Each scene shows the same named points in several views. A view is turned or mirrored, and shifted as a whole, has a little noise and may leave points out.

Scene 1
View 1
Suk: [-161, -155, 111, -120, 193, 62, 97, 133, -86, -107, -243, 96, -8, 53, -18, -90, -70, 59, 45, 117, -307, 18, -254, -22, 6, -176, -8, -186, 176, 80, 65, 34, -156, 29, 128]
rar: [-211, -224, 124, -167, 55, 90, 59, 148, -153, -91, -192, 107, -127, 112, -85, -51, -15, 142, 44, 36, -263, -63, -100, -14, -72, -117, -70, -228, 275, -2, -16, 26, -75, 57, 272]
seki: [-31, 122, 74, -107, 355, 9, 133, 213, 8, -16, -280, -43, 175, -118, 94, 43, -90, -178, -39, 51, -205, -127, -517, 73, 290, -100, -26, -162, -226, -15, -2, 55, -211, -48, 9]
ger: [-217, -215, 67, -103, 11, 49, 14, 198, -101, 47, -213, 54, 12, -13, 133, 8, -60, -27, 26, -14, -151, -173, -112, 9, -60, -65, -100, -251, 143, -140, 26, 97, 13, 14, 297]
popa: [-4, -27, 248, -246, 27, -72, 24, 156, -125, 124, -325, 27, -46, 45, -98, -95, 22, -17, -44, 16, -119, -164, -58, 116, 174, 53, -218, -427, 13, 35, -107, 5, -66, 82, 12]
bibez: [-159, -141, 207, -111, -120, -62, 38, 37, -49, 80, -110, -42, -37, 134, -40, -25, 48, 55, -126, 14, -82, -90, 28, 34, -40, 40, -114, -316, 190, -30, -8, 96, -14, 48, 178]
sepi: [-181, -138, 204, -40, -74, -64, 71, 32, -29, 1, -131, -28, 62, 120, 89, -53, 19, 69, -120, 105, -163, 41, -98, -57, -48, -10, -29, -225, 187, 21, 121, 131, -29, 28, 187]
lup: [-113, 3, 131, -77, 185, -99, 11, 66, 79, 157, -102, -76, 103, -54, -22, 5, -68, -228, -88, -3, -45, -204, -189, 170, 114, -36, -85, -299, -43, -46, 15, 38, -165, 17, -55]
fafa: [-120, -97, 133, -118, 112, 8, 56, 136, -48, 27, -220, 18, 36, 23, 20, -32, -37, -41, -23, 44, -164, -111, -179, 44, 67, -63, -87, -257, 53, -9, 24, 55, -92, 31, 96]
Lovo: [-22, -8, 282, -295, -25, -24, 100, 58, -105, 67, -160, -30, -233, 258, -328, -53, 111, 169, -117, -61, -126, -126, 29, 149, 110, 80, -228, -368, 148, 108, -230, -30, -126, 87, 13]
gur: [-20, 180, 171, -176, 221, -34, 149, 15, 81, 38, 15, -173, -84, 174, -303, 65, 30, -23, -186, -64, -108, -126, -250, 210, 221, -5, -109, -197, -50, 85, -202, -10, -328, 6, -108]
meve: [-61, -91, 38, -165, 147, 67, 19, 266, -40, 155, -335, 29, 65, -2, 140, -61, -89, -114, 32, 16, -126, -241, -257, 123, 128, -73, -154, -266, -129, -45, -14, 36, -48, 1, 57]
taver: [-222, -282, 154, -151, 187, -11, -42, 74, -80, -5, -171, 163, -123, 30, -207, -139, -77, -53, 129, 66, -227, -138, 13, 103, -124, -201, -66, -339, 360, 47, 29, -49, -166, 100, 88]
Fuvin: [-15, 34, 102, -234, 206, 90, 119, 300, -130, -13, -378, 27, 24, -18, 50, 5, -43, -8, 12, -7, -220, -167, -378, 73, 252, -54, -140, -236, -132, -21, -94, 17, -101, -10, 114]
lag: [-112, -132, 120, -90, 81, 14, 49, 149, -27, 47, -258, 22, 77, 84, 114, -97, -52, -8, -18, 115, -185, -48, -197, 0, 34, -60, -64, -238, 35, 40, 107, 88, -46, 15, 82]
Sir: [-229, -88, 138, 52, 25, -56, 87, -33, 85, -10, 10, -92, 118, 105, 83, 13, -37, -5, -145, 109, -160, 65, -178, -46, -71, -76, 51, -151, 155, 19, 182, 149, -104, -8, 136]
Ladok: [-117, -116, 69, -166, 35, 79, 74, 146, -31, 92, -124, -37, -80, 173, -44, -20, -21, 50, -42, -74, -112, -166, -111, 118, 7, -39, -149, -219, 59, -32, -87, 47, -79, 20, 150]
fud: [-117, -15, 132, -159, 95, 4, 72, 37, 53, 102, 16, -113, -94, 153, -214, 33, -9, -40, -112, -109, -52, -199, -102, 202, 47, -15, -126, -233, 75, -19, -153, 17, -186, 45, 46]
Paz: [-107, -96, 108, -149, 59, -2, 20, 112, 29, 191, -109, -63, -29, 107, -54, -56, -25, -80, -59, -52, -34, -232, -66, 187, 29, -21, -170, -307, 33, -41, -63, 27, -88, 39, 20]
simav: [-145, -13, 244, -179, -59, -98, 77, 62, -85, 52, -62, -93, -104, 37, -163, 107, 66, 14, -139, -123, -76, -175, -29, 91, 78, 77, -153, -319, 163, -114, -156, 55, -84, 38, 231]
View 2
fafa: [-6, 87, 47, 75, -16, 40, 42, 7, -82, 100, 118, -11, 60, 15, 99, 210, -11, -32, 83, 132, -24, -38, 14, -164, -83, 1, 272, -163, 81, 96, -50, -54, -87, 84, -106]
Paz: [101, 142, -71, 149, 25, -9, 65, 16, -68, -56, 155, -3, -49, 36, 43, 279, 153, 85, 94, 160, -55, 66, 13, -193, -242, -18, 247, -115, 45, 114, -112, -143, -99, 101, -65]
Lovo: [141, -2, 83, 327, -150, -174, 38, 6, 61, -37, 184, 43, -73, 95, 9, 279, 251, 53, 140, 34, -159, -118, -24, -220, -311, -264, 129, -174, 160, -137, -74, -256, -227, 167, -188]
fud: [160, 155, -69, 230, 54, -10, 58, 74, -28, -65, 137, 132, -101, 32, 40, 229, 189, 93, 133, 5, -32, 79, 39, -108, -254, -131, 258, -149, 117, 53, -71, -87, -134, 156, -186]
bibez: [133, 123, 56, 200, 63, -62, -29, -129, 78, 28, 165, 116, -13, 105, 74, 357, 63, 53, 34, 180, -16, -117, -31, -350, -92, -15, 239, -210, 60, 21, -70, -114, -127, 148, -114]
rar: [56, -30, 191, 154, -59, 138, 19, -89, -10, 189, 179, 99, 81, 98, 187, 379, -5, -117, 61, 80, -65, -111, -106, -235, -111, 29, 328, -106, 9, -68, -60, -27, -282, 252, -249]
lag: [-18, 98, 112, -1, 6, 51, 34, 2, -114, 190, 103, -18, 85, 45, 49, 240, -102, -33, 24, 240, -38, -105, 40, -171, -82, 33, 273, -168, 37, 101, -7, -96, -86, 104, -68]
ger: [17, 64, 54, 66, 77, 114, 35, -92, -41, 79, 148, 38, 68, 20, 220, 322, -3, -80, 6, 159, 10, 10, -120, -308, -19, 157, 304, -106, -32, 80, -129, -15, -175, 95, -72]
popa: [-28, 21, 14, 184, -160, -161, 68, 10, -32, 17, 149, -153, 52, 8, 52, 216, 151, -2, 137, 168, -97, -70, -17, -253, -193, -102, 152, -164, 117, 38, -111, -187, -104, 11, -49]
lup: [37, 223, -134, 131, 38, -20, 80, 85, -122, -11, 78, -35, 9, -15, 26, 146, 69, 86, 151, 144, 27, 90, 119, -118, -142, -46, 314, -158, 131, 236, -62, -5, 41, 23, -58]
Ladok: [87, 73, 42, 101, 53, 52, 52, 19, -65, -16, 158, 82, -53, 22, 92, 269, 110, 15, 47, 100, -68, 21, -48, -161, -189, -13, 224, -119, 21, 8, -95, -153, -202, 139, -130]
simav: [132, 80, -35, 271, 42, -80, 0, -34, 102, -107, 158, 123, -47, 2, 164, 256, 208, 29, 108, -11, -4, -20, -66, -333, -94, -94, 202, -219, 136, -30, -128, -60, -133, 91, -158]
sepi: [87, 141, 164, 103, 94, 24, -60, -121, 44, 166, 114, 149, 51, 100, 78, 320, -130, 2, -13, 208, 10, -200, 16, -283, -15, 25, 280, -248, 61, 59, 23, -66, -73, 176, -144]
gur: [108, 147, -61, 218, -7, -70, 83, 215, -85, -64, 55, 106, -122, -33, -32, 49, 182, 120, 207, -94, -57, 31, 168, 55, -261, -316, 193, -215, 225, 4, 38, -97, -54, 126, -245]
Suk: [-25, 11, 178, 65, -74, 151, 45, 6, -117, 284, 101, 42, 141, 54, 128, 245, -118, -125, 97, 81, -45, -133, 38, -95, -81, -20, 358, -129, 68, 25, 34, 27, -162, 209, -263]
seki: [-169, 103, -16, -78, 8, 64, 124, 241, -262, 96, -17, -97, 99, -169, 118, -69, -80, -82, 166, 9, 50, 76, 136, 65, 9, -66, 234, -183, 151, 141, 8, 40, 47, -64, -88]
Sir: [140, 228, 88, 72, 189, 74, -54, -58, 4, 156, 60, 242, 24, 89, 40, 283, -159, 68, 26, 143, 77, -143, 110, -163, 6, 21, 346, -262, 82, 120, 84, 17, 14, 209, -178]
meve: [-91, 59, -9, -44, -14, 54, 112, 95, -209, 43, 113, -157, 51, -67, 118, 157, 26, -37, 63, 208, -57, 80, -33, -108, -125, 78, 209, -86, 3, 147, -119, -108, -103, -17, 21]
View 3
rar: [-60, 50, -152, 105, 139, -257, 219, 101, -228, 212, -202, -78, 135, -69, -178, -13, -48, -85, 111, 148, -267, -13, 118, -182, -37, -331, -174, 115, -196, -151, -3, 156, -45, -36, 121]
sepi: [-62, -88, -117, 140, 170, -259, 189, 135, -205, 103, -29, -12, -12, -145, -79, 148, 131, -94, 125, 42, -317, 10, 50, -76, 33, -289, -132, 197, -241, 74, -22, 26, -181, 52, 42]
Sir: [-190, -157, -132, 136, 233, -213, 216, 152, -176, 39, 69, -54, 21, -210, -106, 206, 162, -95, 75, 6, -239, -33, -43, -125, 50, -247, -150, 181, -218, 184, 18, 68, -131, 77, -126]
ger: [7, 18, -76, 63, 172, -304, 155, -22, -265, 120, -91, 65, 181, -124, -48, 124, 159, -148, 30, -11, -120, 30, 108, -212, -114, -346, -117, 180, -130, -70, -22, 163, -17, 67, 163]
bibez: [-22, -108, -45, 47, 191, -273, 97, 44, -174, 218, -16, 37, -15, -61, -5, 75, 104, -46, 67, 115, -343, 29, 111, -117, 2, -338, -87, 202, -159, -21, -53, -65, -47, 84, 74]
Fuvin: [19, 174, -378, -148, 110, -263, 42, -82, -113, 32, -230, -6, -21, -104, -54, 81, 135, 62, 53, -26, 93, 137, 31, -181, -40, -120, 98, 135, -185, -148, 133, 279, -30, 52, 97]
Ladok: [-108, -6, -163, -32, 269, -208, 26, -20, -97, 177, -63, 16, 77, -33, -39, 66, 61, -45, 0, 142, -166, 9, 72, -195, -74, -242, -12, 79, -157, -138, 17, 62, 39, 128, 88]
Lovo: [-54, -45, -201, -133, 167, -207, -50, 17, 2, 358, -116, -33, -175, 72, -28, -129, -83, 128, 71, 300, -360, 77, 148, -104, 43, -211, 44, 129, -150, -232, -7, -106, 75, 42, 81]
gur: [-237, -126, -354, -289, 243, -136, -77, 9, 79, 214, 0, -105, -170, -53, -73, 7, 22, 184, -20, 168, -105, 66, -50, -173, 88, -63, 96, 106, -119, -25, 128, 35, 166, 123, -232]
lup: [-9, -91, -223, -164, 188, -162, 26, -65, -105, 120, 76, 46, -45, -185, -31, 95, 240, -33, -128, 42, 16, 91, -24, -126, 0, -179, -10, 231, 18, 40, 143, 58, 83, 98, -111]
lag: [16, 59, -226, 90, 173, -185, 172, 49, -169, 43, -51, 13, 3, -187, -44, 124, 162, -106, 31, 64, -98, 65, 10, -69, -25, -213, -63, 162, -142, -15, 92, 94, -163, 55, 67]
meve: [67, 124, -279, -59, 194, -191, 51, -124, -129, 38, -90, 88, 57, -138, 16, 102, 232, -84, -69, 27, 97, 124, 27, -130, -108, -160, 30, 132, -68, -140, 140, 162, -40, 122, 128]
simav: [-54, -146, -89, -149, 157, -348, -30, -28, -149, 303, -71, 10, -21, 22, -42, 28, 69, 92, 65, 47, -295, 54, 137, -236, 5, -320, -10, 229, -162, -55, -62, 1, 151, 76, 20]
Paz: [-37, -57, -138, -91, 243, -170, -7, -73, -84, 204, 38, 74, 29, -73, 11, 45, 148, -62, -98, 128, -119, 52, 66, -137, -64, -240, -8, 151, -32, -107, 73, -14, 87, 125, 38]
seki: [-42, 86, -464, -180, 134, -209, 67, -64, -89, -66, -117, -34, -38, -226, -92, 177, 270, 54, -12, -106, 240, 141, -108, -169, 19, -41, 80, 171, -132, 54, 215, 329, -17, 84, -106]
popa: [138, 38, -232, -135, 99, -220, 10, -73, -93, 217, -108, 54, -154, -44, 18, -52, 119, 44, 0, 160, -131, 154, 115, -65, -2, -213, 47, 238, -79, -160, 90, -16, -7, 39, 128]
fud: [-172, -133, -166, -150, 274, -179, -38, -5, -30, 261, 25, -23, 4, -30, -73, 16, 45, 44, -55, 163, -172, 3, 29, -209, -22, -221, -15, 122, -84, -83, 43, 3, 164, 124, -88]
fafa: [-9, 20, -220, -12, 146, -219, 131, 12, -171, 101, -78, 2, 18, -134, -77, 91, 154, -55, 20, 59, -85, 70, 35, -130, -19, -223, -55, 176, -124, -29, 80, 121, -51, 42, 33]
taver: [1, 5, -136, 24, 88, -136, 253, 104, -245, 302, -72, -58, 122, -146, -228, -130, -32, -164, -65, 267, -188, -20, 95, -117, -29, -342, -256, 177, 45, -140, 107, 83, 54, -129, 11]
View 4
Suk: [86, -17, -58, 290, -5, -305, -35, -112, -188, 67, -43, 94, -130, -237, 29, -95, -58, 37, 90, -1, 152, 49, -73, 56, -123, -2, 72, -67, -79, 273, -265, 229, 11, -82, 90]
fafa: [130, 38, -139, 66, 62, -225, -58, -153, -50, 31, -4, 32, -83, -149, 3, -92, -76, -5, 109, -7, 56, -13, -42, 63, -7, 72, -23, 24, -57, 172, -175, 185, -24, -2, -11]
Paz: [204, -54, -205, -13, 143, -140, 12, -136, -25, -34, -27, -55, -63, -19, -57, -66, 21, -52, 97, -32, 6, -90, -93, 82, 86, 76, -95, 88, -89, 97, 29, 121, -115, 40, -68]
ger: [152, -20, -120, 16, 81, -288, -68, -175, -7, 105, -64, -59, -6, -186, 90, -130, 29, 33, 99, -25, 44, 139, 19, 61, 68, 16, -178, 93, 47, 252, -226, 267, -28, 15, -63]
lag: [104, 19, -124, 46, 90, -238, -86, -186, -81, 54, -18, 63, -77, -97, -29, -39, -132, 21, 90, -47, 43, -25, -53, -18, -110, -30, 22, 36, -35, 211, -245, 201, -1, 6, -34]
taver: [152, -149, -216, 277, 118, -215, 156, -114, -221, 105, -114, -108, -140, -116, 133, -235, 91, 36, 41, -56, 132, 104, -186, 124, -49, 114, 25, -32, -82, 420, -68, 100, -13, -38, -47]
Ladok: [217, -67, -137, 110, 78, -166, -14, -83, -24, -7, -77, -1, -35, -142, -54, -65, 53, -64, 127, -17, 57, 7, -75, 31, 91, -8, -94, 117, -75, 91, -37, 231, -149, 35, 11]
fud: [236, -59, -232, 127, 46, -164, 37, -19, -28, -98, -16, -39, -85, -126, -90, -68, -7, -95, 111, 6, 56, -95, -150, 121, 161, 76, -114, 10, -209, 26, 105, 92, -182, 69, 9]
lup: [133, 66, -216, -103, 118, -222, -46, -194, -19, -46, 105, -27, -129, -50, -49, -54, -133, 24, 65, 3, -7, -226, -78, 173, 72, 138, -79, -68, -170, 92, -45, 28, -40, -22, -42]
rar: [168, -98, -124, 323, 17, -245, 43, -66, -114, 106, -125, 7, -61, -245, 73, -164, 53, -30, 122, -17, 136, 215, -82, 21, -10, 4, -24, 68, -8, 300, -205, 275, -69, 18, 44]
meve: [125, 67, -32, -116, 153, -150, -132, -319, -44, 7, 16, 77, -64, -73, -30, -69, 28, 34, 88, -9, 23, -113, 24, 93, -12, 101, -9, 103, 9, 64, -129, 251, -22, -118, -23]
simav: [270, 17, -287, 110, 22, -159, 75, 20, 122, -9, -15, -65, -22, -213, 16, -213, -72, -160, 155, -2, 41, 109, -66, 70, 207, 146, -142, 87, -108, 60, -33, 123, -151, 161, -8]
Sir: [109, -5, -222, 127, -41, -428, -105, -7, -46, 27, 13, -65, -59, -182, -80, 57, -272, 39, 81, -47, 36, -20, -115, -11, -11, -163, -173, -145, -161, 289, -251, 114, -42, 147, -34]
gur: [225, 36, -189, 180, -9, -102, 22, 9, -45, -204, 64, 109, -165, -176, -176, -26, -131, -159, 138, 54, 80, -259, -165, 152, 141, 122, 28, -79, -342, -129, 133, 41, -186, 15, 128]
Lovo: [301, -52, -266, 284, 77, 55, 172, 46, -17, -59, -110, 57, -93, -119, -77, -211, -24, -282, 181, -53, 84, 50, -190, -51, 66, 170, 137, 167, -134, 9, 79, 140, -174, 159, 28]
seki: [61, 215, 15, -77, 18, -262, -207, -273, -33, -70, 172, 222, -160, -219, -67, 3, -164, 61, 100, 104, 64, -267, 72, 220, -5, 143, 18, -118, -148, -38, -218, 159, 32, -228, 129]
sepi: [132, -11, -226, 143, 5, -318, -51, -23, -20, 94, -39, -18, -42, -158, -26, -44, -228, -41, 118, -62, 39, 112, -80, -95, -40, -103, -69, -5, -51, 285, -311, 180, -29, 169, -50]
Fuvin: [137, 149, 9, 10, 55, -131, -128, -245, -11, -16, 37, 224, -106, -237, -33, -110, -35, -40, 149, 68, 83, -62, 74, 113, -6, 178, 70, 77, -31, -35, -173, 281, -16, -175, 124]
popa: [208, 68, -218, 23, 152, -5, 62, -159, 17, 1, -18, 72, -110, -62, -16, -213, -75, -160, 138, -36, 21, -17, -70, 7, -2, 222, 130, 154, -23, 52, -74, 127, -48, 38, -33]
View 5
Lovo: [-31, 203, 154, 54, -295, -173, 78, -54, -9, -11, 54, -84, -75, 93, 182, -70, -220, -102, 6, 116, 41, 79, 1, -27, -284, 204, 123, 37, -236, -130, -62, -8, -246, 100, 250]
Fuvin: [-18, -12, 40, 79, -63, -9, -14, 39, 55, 15, -300, 14, -46, 286, 125, -15, -132, -156, -124, -53, 15, -24, 126, 45, 127, 166, 128, -228, 67, -104, 157, -247, -320, -98, 132]
taver: [-216, 243, 57, -34, -105, -128, -180, -184, -105, -80, 270, -47, -255, -63, 138, -150, -138, -126, -10, -65, -22, 253, 168, 48, 161, 132, 7, 58, -71, 24, 86, -92, -203, 189, 129]
rar: [-117, 238, 182, -2, -49, -92, -111, -152, -93, -41, 4, -78, -174, 48, 206, -292, -99, -142, 61, -74, -80, 257, -46, -7, 82, 212, 20, -134, 15, 34, 155, -119, -193, 33, 81]
fafa: [-68, 25, 119, -35, -69, -17, -67, -96, -21, -24, -83, -1, -89, 102, 89, -69, -113, -106, -107, 22, -100, 48, 54, 49, 120, 79, 4, -101, 93, -19, 88, -125, -244, 37, 38]
meve: [-87, 3, -7, -18, 21, -123, -86, -10, -6, -52, -228, 28, -70, 157, -10, 103, -139, -118, -218, 23, -69, -76, 75, 78, 117, 93, 56, -190, 94, -41, 113, -231, -231, -122, 14]
bibez: [-86, 92, 241, -132, -131, -113, -14, -180, -78, -35, 16, -75, -55, -5, 121, -140, -88, -91, -33, 88, -165, 77, -134, -9, -106, 65, -18, -8, 50, 21, -40, -42, -145, 93, 25]
sepi: [-98, 24, 286, -87, -123, 21, -49, -198, -84, -3, -16, -19, -113, 61, 153, -232, -120, -62, -34, 86, -270, 110, -107, -21, 74, 65, -96, -95, 155, 75, 67, -30, -224, 108, -48]
popa: [-105, 18, 62, -21, -235, -171, 40, -33, -60, -18, 2, -13, -62, 148, 124, 70, -137, -130, -138, 20, -36, -81, 64, 1, -94, 159, 128, -84, -24, -55, -46, -170, -236, 52, 141]
lag: [-122, -3, 147, -15, -76, -33, -83, -115, -57, -15, -66, 45, -144, 143, 78, -71, -173, -74, -137, 56, -225, 35, 29, 20, 161, 106, -33, -151, 111, 27, 126, -109, -268, 24, -33]
gur: [117, 57, 81, 51, -155, 116, 86, 30, 247, -18, -134, 14, 7, 95, 56, -36, -236, -76, -78, 225, 124, 54, 206, 120, -73, -30, 21, 131, -177, -256, 3, 56, -311, 91, 229]
fud: [36, 143, 109, -68, -54, -51, -4, -83, 115, -82, -75, -44, -5, -42, 27, -54, -154, -101, -49, 154, 53, 116, 37, 101, -78, 2, 17, 116, -100, -152, -6, -13, -181, 53, 144]
Sir: [-46, -1, 286, -105, -51, 155, -65, -188, 39, -9, -41, 38, -96, 17, 84, -257, -124, -42, -51, 150, -260, 141, -38, 49, 169, -82, -184, 0, 180, 34, 96, 45, -235, 132, -89]
lup: [-36, -64, 45, -82, -60, 21, -22, -45, 86, -40, -99, 53, -28, 68, -12, 79, -135, -84, -206, 131, -60, -60, 147, 115, 107, -65, -19, 32, 49, -91, 11, -86, -254, 62, 27]
Suk: [-121, 112, 138, 63, -69, 57, -136, -116, -29, -5, -28, 26, -215, 146, 170, -250, -167, -104, -21, -48, -125, 203, 116, 29, 267, 139, -23, -151, 59, 12, 212, -103, -309, 59, 59]

Which points are out of place in each view (at most two, in the order of its rows)? Write - if all are in place.
view 1 -> -
view 2 -> -
view 3 -> -
view 4 -> -
view 5 -> taver, lup
